Points on a hilly landscape, in no order, each with its height.
From any point a ball rolls to the lowest of the 2 points nearest to it. It stops when none of these is lower. Distance is the straight distance between rows; heights are no part of it.
k178 h=320: [140  97 140 126 151 117 143 116 115  86 115 118 155 173 138 129 163 101
 133 165 130 123]
k430 h=741: [139 174 107 118  54 136 102  58 135 141 117  95 156 119  69 155 133 164
  99 159 138 132]
k916 h=166: [133 107 121 109 121 186 124 131 125 109 172 106 114  55 114  77  88 121
 158 153 153 145]
k294 h=161: [ 92  75  94 125 115 173 155 115 129 118 123 109 122 173 162 167 170 139
 167 125 161 165]
k332 h=323: [141 134 134 134 144 122 163 180  92 117  87 100  92 175 161 132 155 137
 163 134 128 124]
k763 h=719: [ 60 130  71 130  91 163 141 101 178 128 154 142 120 164 153 200 173 131
 134 109  99 168]
k956 h=641: [153 125 172 123 178  99 129 163 123 138 126 157 118  98 137  99  66 110
 135 127 113  82]
k866 h=523: [183 143 151 109 116 121 134 150  87  91  95 133 123 133 155 110  95 116
 151 199 104 114]
k478 h=607: [162 146 166 110 151 106 123 165 115 142 111 148 103 103 153 103  40 118
 145 152  97  84]
k878 h=136: [171 150 184 103 165  88 152 164 116 154  85 123  99 179 146 112 137 125
 155 137 121  98]
k311 h=254: [ 92 127 116 153 159  92 131 150 162 105 148 175 146 163 138 132 146  80
  67 125  86 121]
k805 h=307: [ 96 121  87 157 148 108 147 139 170  61 137 149 145 188 146 169 160  72
  97 165  61 125]
k276 h=468: [ 92 133 121 153 137 124 144 143 139 121 106 141 108 166 150 152 166 130
 112  95 123 113]
k673 h=626: [137 144 165 107 143 150 133 160 163 122 177 126  89 108 129  96 164 116
 187 110 119 154]
k320 h=402: [133  83 119 125 163 141 168 174 114  85 134 101 124 133 158 115 143  88
 170 141 117 132]
k542 h=496: [173 121 144 118 150 132 123 133  95 144 134 104 129  59  96  72  75 139
 153 125 170 112]
k338 h=570: [154 156 184  85 167  97 143 190 125 165 115 143  88 122 154 111  61 108
 178 149  82  96]
k655 h=730: [190 161 156 126  87  96 123 133 109 147  51  95 115 168 114 144 158 183
 139 128 147 121]
k46 h=762: [ 91 123  94 110 117 143 107  51 143 155 180 130 177  78  72 136 100 132
  90 122 153 139]
k136 h=388: [119 125 145 102 127 145 123  91 155 109 148 136 147 144 121 132 171 115
 132 145 136 153]
k179 h=481: [140 140 106 162 125 119 152 213 103 104  72 133  85 156 198 139  82 126
 137 158  79 100]
k482 h=151: [144 139 166 132 152  70 110 101 147 164 105 141 156 158  93 126 172 138
  73  92 146 115]
k492 h=314: [161  85 142 117 111 149 142 103  84 101 103  77 152 165 124 132 151 132
 153 167 180 158]
k493 h=406: [110 142 135 121  94 148 119  94 140 107 128 124 127 147 121 152 168 137
 132 149 122 143]
k662 h=326: [109 142 138 110 171  83  95 125 157 116 164 192 169 164 103 137 170  76
  65 116 105 155]
k197 h=567: [ 81 128 118 147 118 148 111 100 164 155 154 149 129 109 113 142 154 147
 102  64 145 146]
k870 h=683: [140 136 164 133 190  95 119 170 138 152 151 171 106  75 136  90  60 116
 146  91 117  86]
k674 h=419: [104 151 109 128  91 143 124 100 131  88 113 126 114 172 147 175 173 140
 138 154 109 138]
k149 h=279: [165 155 136 115  95 134  95  88 118 117 124 132 131  73  96  97  92 140
 122 164 128 112]
k264 h=170: [142 138 174 101 176  83 157 183 122 151  83 143  79 191 148 116 111 103
 146 154  98  92]
k619 h=204: [130 126 151 126 166  85 153 169 143 118  98 161 109 178 153 113 111  97
 116 160  79  89]
k670 h=467: [124 132 104 159 142 108 156 193 116  98  77 131  82 180 184 142 119 122
 129 146  76 101]
k997 h=290: [ 97 127 119 134 172 102 104 146 172 101 180 187 155 151 124 145 152  65
  71 115  79 153]
k289 h=178: [ 65 102  29 137  91 173 163  85 142 125 171 130 164 137 154 209 114 114
 121 132  93 145]
k508 h=691: [137 153 108 149  74 135 121 122  95 139  80 104 109 105 134 124 117 176
 107 131 138 120]
k567 h=383: [197 101 161 114 142 120 138 122  80 136 107  72 163 124 101  95 127 134
 158 143 174 134]
k903 h=744: [134 145  96 112  65 149  92  49 147 163 134  85 164 110  54 138 121 166
  98 146 158 144]
k708 h=102: [ 95  76  67 106  97 178 154  79 137 114 140 112 149 167 151 170 139 134
 159 156 139 158]
k404 h=520: [ 87 132 118 171 153 104  92 133 145 131 167 185 155  92 122 131  97  95
  65  82 110 100]
k974 h=285: [131  83 103 127  99 154 128  83  87 115  98  91 162 163 123 161 150 143
 126 166 167 152]
k18 h=734: [164 160 138 128  67 125 117  99 109 134  79  94 124 157 109 151 157 182
 127 142 146 139]
k453 h=399: [152 121 137 121 156 154 119 141 111 130 166 108 114  42 104  73  83 129
 165 117 159 124]
k160 h=726: [194 137 146 130 105  80 131 132  86 164  45  88 137 149 114 135 126 178
 121 117 158 102]
k583 h=377: [186 141 124 133  91 120 137 161  50 134  68 106 122 142 138 119 111 173
 142 179 162 137]
k80 h=302: [121 106 136 131 162 106 145 102 126  91 113 141 164 196 124 142 182  97
 103 162 119 118]
k749 h=731: [ 68 128  94 127 110 152 130 117 188 120 172 160 134 150 146 179 180 112
 114  97  91 173]
k484 h=603: [143 157 137 127  88 160 136 161 101 131 117  97  71 106 140 105 133 161
 168 132 142 145]
k2 h=637: [121 133 117 127  93 177 126 121 126 138 126 100  89 101 129 107 137 155
 152 112 159 155]
k218 h=450: [129 109 136 133 176 120 166 194 136 104 130 115 108 149 157 108 136  94
 151 108 106 113]
k3 h=359: [117 125 154 127 148 105 113 102 156 114 154 156 162 148 119 135 173  98
  91 126 124 145]
k192 h=453: [116 150 146 141 143 119  80 108 167 146 178 174 122  67  94 103 114 134
 109  87 138 140]
k336 h=183: [121 138 142 140 165  65 101  96 143 166 120 161 172 132  87 137 154 130
  44  84 144 120]
k884 h=702: [157 116 157  96 125 168 146 151 105 114 149  79 111 139 122 102 157 124
 206 156 158 173]
k912 h=597: [155 145 183  94 148 131 135 150 145 102 165 131 101 108 132  89 140 105
 188 135 121 141]
k66 h=241: [ 73 108  76 134 104 150 141  56 117 125 145 121 175 114 117 177 128 122
  90 147 129 121]
k804 h=708: [ 68 127  78 127  80 183 142  77 156 148 138 129 119 156 138 189 167 161
 128 111 136 170]
k719 h=587: [125 104 144 155 212  85 109 169 153 124 167 190 144 109 129  98  87  80
  94  93 121 107]
k937 h=415: [101 155 112 153 118 126  83  80 130 131 171 162 148  60  87 123  79 124
  84 120 122 111]
k314 h=265: [ 87  91  75 127  95 163 143  58  93 126 115  99 171 149 123 181 139 142
 106 159 151 138]
k62 h=506: [151 131 172 106 188  92 154 201  82 196  94 111  97 126 151 108  87 124
 161 121 117  86]
k615 h=349: [128 154 121 132 106 130  90  84 124 117 143 150 145  53 109 105  69 126
  95 140 113  98]
k381 h=690: [109 101  85 105  83 195 128  66 138 183 126  84 123 150 110 134 136 172
 140 130 177 173]
k954 h=831: [ 82  99  98 156 134 157 101 124 163 120 195 157 142  63 123 114  88 107
 108  86 131 136]
k920 h=542: [180 145 165 106 134 116 123 128 127  96 114 137 124 123 136  98 103 108
 145 176 106 107]
k163 h=356: [129  62 117 130 153 144 159 146 111  73 122 102 141 161 154 128 148  88
 148 161 136 133]
k834 h=227: [113  85  92 135 123 167 161 160 108  91 110  86 107 177 176 163 171 127
 182 141 150 156]
k135 h=532: [137 156 150 119 144 141 140 206 105 148 138 111  73  93 154 100 113 141
 191 103 103 122]
k969 h=539: [157 139 181  96 196  81 152 185 121 179 124 127  93 130 139 100  94 113
 175 123 105  86]
k819 h=749: [ 75 132 101 138 112 155 112 133 201 122 192 172 112 119 149 148 162 115
 120  83  99 174]
k73 h=163: [207 168 183  96  84  91 102 100 144 123  99 103 145 157  85 120 147 162
 150 155 133 122]
k440 h=451: [ 99 136 107 165 136 124 147 157 134  89 106 131  97 172 170 153 153 122
 119 134  95 113]
k48 h=500: [159 145 130 132 117 122 144 192  84  97  85 130  97 145 183 130  85 128
 150 184  99 110]
k464 h=720: [173 148 157 115 121  84 128 139  87 160  44 117 124 141 138 127 103 158
 106 138 142  89]
k809 h=192: [209 152 179  89 100 118 109 119 123 131 109  96 129 125  88 100 125 153
 162 153 150 134]
k693 h=433: [ 80 130  82 153 105 131 140 124 144  83 118 134 118 176 164 193 168 125
 128 140  94 135]
k933 h=352: [169 119 127 139  89 130 136 122  60 134  71  84 148 146 125 126 131 162
 121 155 174 134]
k286 h=429: [191 103 149 110 145 109 125 121  90 145 113  88 153  85  86  77 100 136
 138 144 176 111]
k202 h=700: [ 78 112  76 121  80 190 134  66 143 173 124 113 122 139 119 165 142 166
 123 105 148 158]
k800 h=286: [114 109 122 153 143 147 161 178 111 118 103  89  88 161 170 148 173 140
 165 110 143 141]
k161 h=668: [116 143 119 148  89 159 117 121 115 148 113 116 104  89 125 104 115 166
 121  96 149 125]
k7 h=332: [101 113  98 158 134 133 143 144 178  68 159 144 143 143 155 148 144  77
 117 152  62 141]
k237 h=209: [ 49 122  47 131  91 158 162  71 120 139 158 127 171 130 129 202 110 126
 106 131 106 133]
k934 h=830: [ 94 102 114 150 136 163 127 150 160 118 177 139 120  71 147 103 111 117
 139  83 137 135]
k300 h=243: [114 131 143 144 170  77  81 112 146 166 139 175 148 106  93 122 141 131
  60  62 152 123]
k238 h=666: [134 115 141 100 143 165 157 169 122 119 163  91  98 116 137  96 160 119
 201 117 141 156]
k839 h=669: [113 113 105 114  94 196 120  94 144 167 138  91 117  99 112 114 121 164
 139 110 175 160]
k810 h=347: [185  83 160 111 131 132 138 115  94 120 116  69 162 158  99 112 150 129
 162 154 182 146]
k343 h=127: [158 149 170 119 115  87 108  88 147 144  93 119 148 153  88 134 166 151
  96 118 145 120]
k292 h=790: [ 78 103  90 130 133 149  98  83 157 139 198 163 168  70  95 132  95 112
  88 108 137 151]
k19 h=228: [192 146 148 101  90 119 102  98 127 132 114  97 135  99  79  92 102 159
 143 156 156 129]
k164 h=556: [106 109 128 165 178  93 109 150 142 123 158 181 152 108 135 107  99  91
  82 100 105  98]
k999 h=340: [131 148 150 135 170  78  70 105 159 145 166 189 150  86  90 120 129 121
  90  77 148 147]
k284 h=791: [112 120 126 158 145 148 125 167 131 123 162 130  98  66 143  92  97 121
 147  79 132 110]
k794 h=488: [124 136 141 142 163 124 157 202 122 138 132 125  88 116 160 101 126 123
 167  98 109 110]
k199 h=142: [ 73  89  33 114  88 186 161  84 148 114 160 127 148 161 162 203 135 124
 154 150 104 155]
k734 h=566: [176 134 173  92 147 129 125 138 133  92 151 138 122 107 129  79 113 103
 165 158 113 122]
k131 h=527: [105 137 125 133 125 131 101  91 162 158 156 154 129  86  99 116 136 146
  90  83 153 142]
k582 h=477: [ 86 146 107 174 125 114  90 111 130 128 170 179 166  70 107 140  76  98
  69  98  96  98]
k666 h=416: [178 134 144 125 119 126 155 172  61 139  90 105 107 115 150 106 107 156
 158 152 148 126]
k155 h=573: [153 172 148 117 112 150 147 193  83 150 123  99  70  99 148 106 124 163
 196 123 122 141]
k335 h=490: [ 90 116 135 146 153 120 141 140 146 128 131 155 130 147 142 134 172 115
  96  76 132 133]
k334 h=466: [161 131 155 113 156 110 152 201  67 162  91 107 108 123 152 105  91 132
 159 141 124 104]
k951 h=751: [109 137  94 117  93 136 101  45 140 161 151 109 172  89  59 144 104 150
  76 134 152 135]
k22 h=531: [ 60 118 123 155 137 142 124 139 164 150 153 160 124 130 141 153 168 122
  94  49 137 154]
k500 h=148: [195 143 177 111 106  88 102  87 147 123 113 105 160 169  71 126 161 144
 132 140 152 122]
k889 h=287: [ 93 102 106 142 170  99 143 128 138  90 124 147 162 208 137 160 175  81
  83 159  94 117]
k200 h=733: [122 131 144 163 162 114 104 162 144 152 159 165 106  64 135  91  65 122
 142  73 129  96]
k823 h=701: [152 146 122 137  96 121 126 112  84 136  81 115 133  97 129 114  99 158
 104 141 135 100]
k600 h=781: [ 97 121 122 111 129 153 106 122 196 117 202 170 125  97 124 122 147 107
 126  87 131 181]
k209 h=738: [142 184 127 119  64 123 102  75 123 131  97 115 125 131  99 154 145 175
 111 148 120 121]
k544 h=712: [148 147 147 135 125  97 124 131  99 149  70 137 124 116 138 117  98 147
 107 122 121  82]
k240 h=229: [107 127 136 149 167  83 142 146 146 111 120 179 129 184 139 124 128  89
  78 141  79  92]

Where does a ball stop that starts at each point below?
k238 -> k440
k954 -> k2
k404 -> k343
k819 -> k2
k286 -> k708
k197 -> k343
k493 -> k878
k7 -> k878
k209 -> k2

For each start below, name every point that the ball comes to, in order.
k693 -> k674 k493 k136 k3 k662 k997 k311 k240 k619 k264 k878
k164 -> k404 k582 k937 k615 k149 k19 k809 k73 k500 k343
k600 -> k819 k749 k763 k804 k202 k381 k839 k2
k484 -> k155 k135 k794 k218 k320 k163 k178 k80 k889
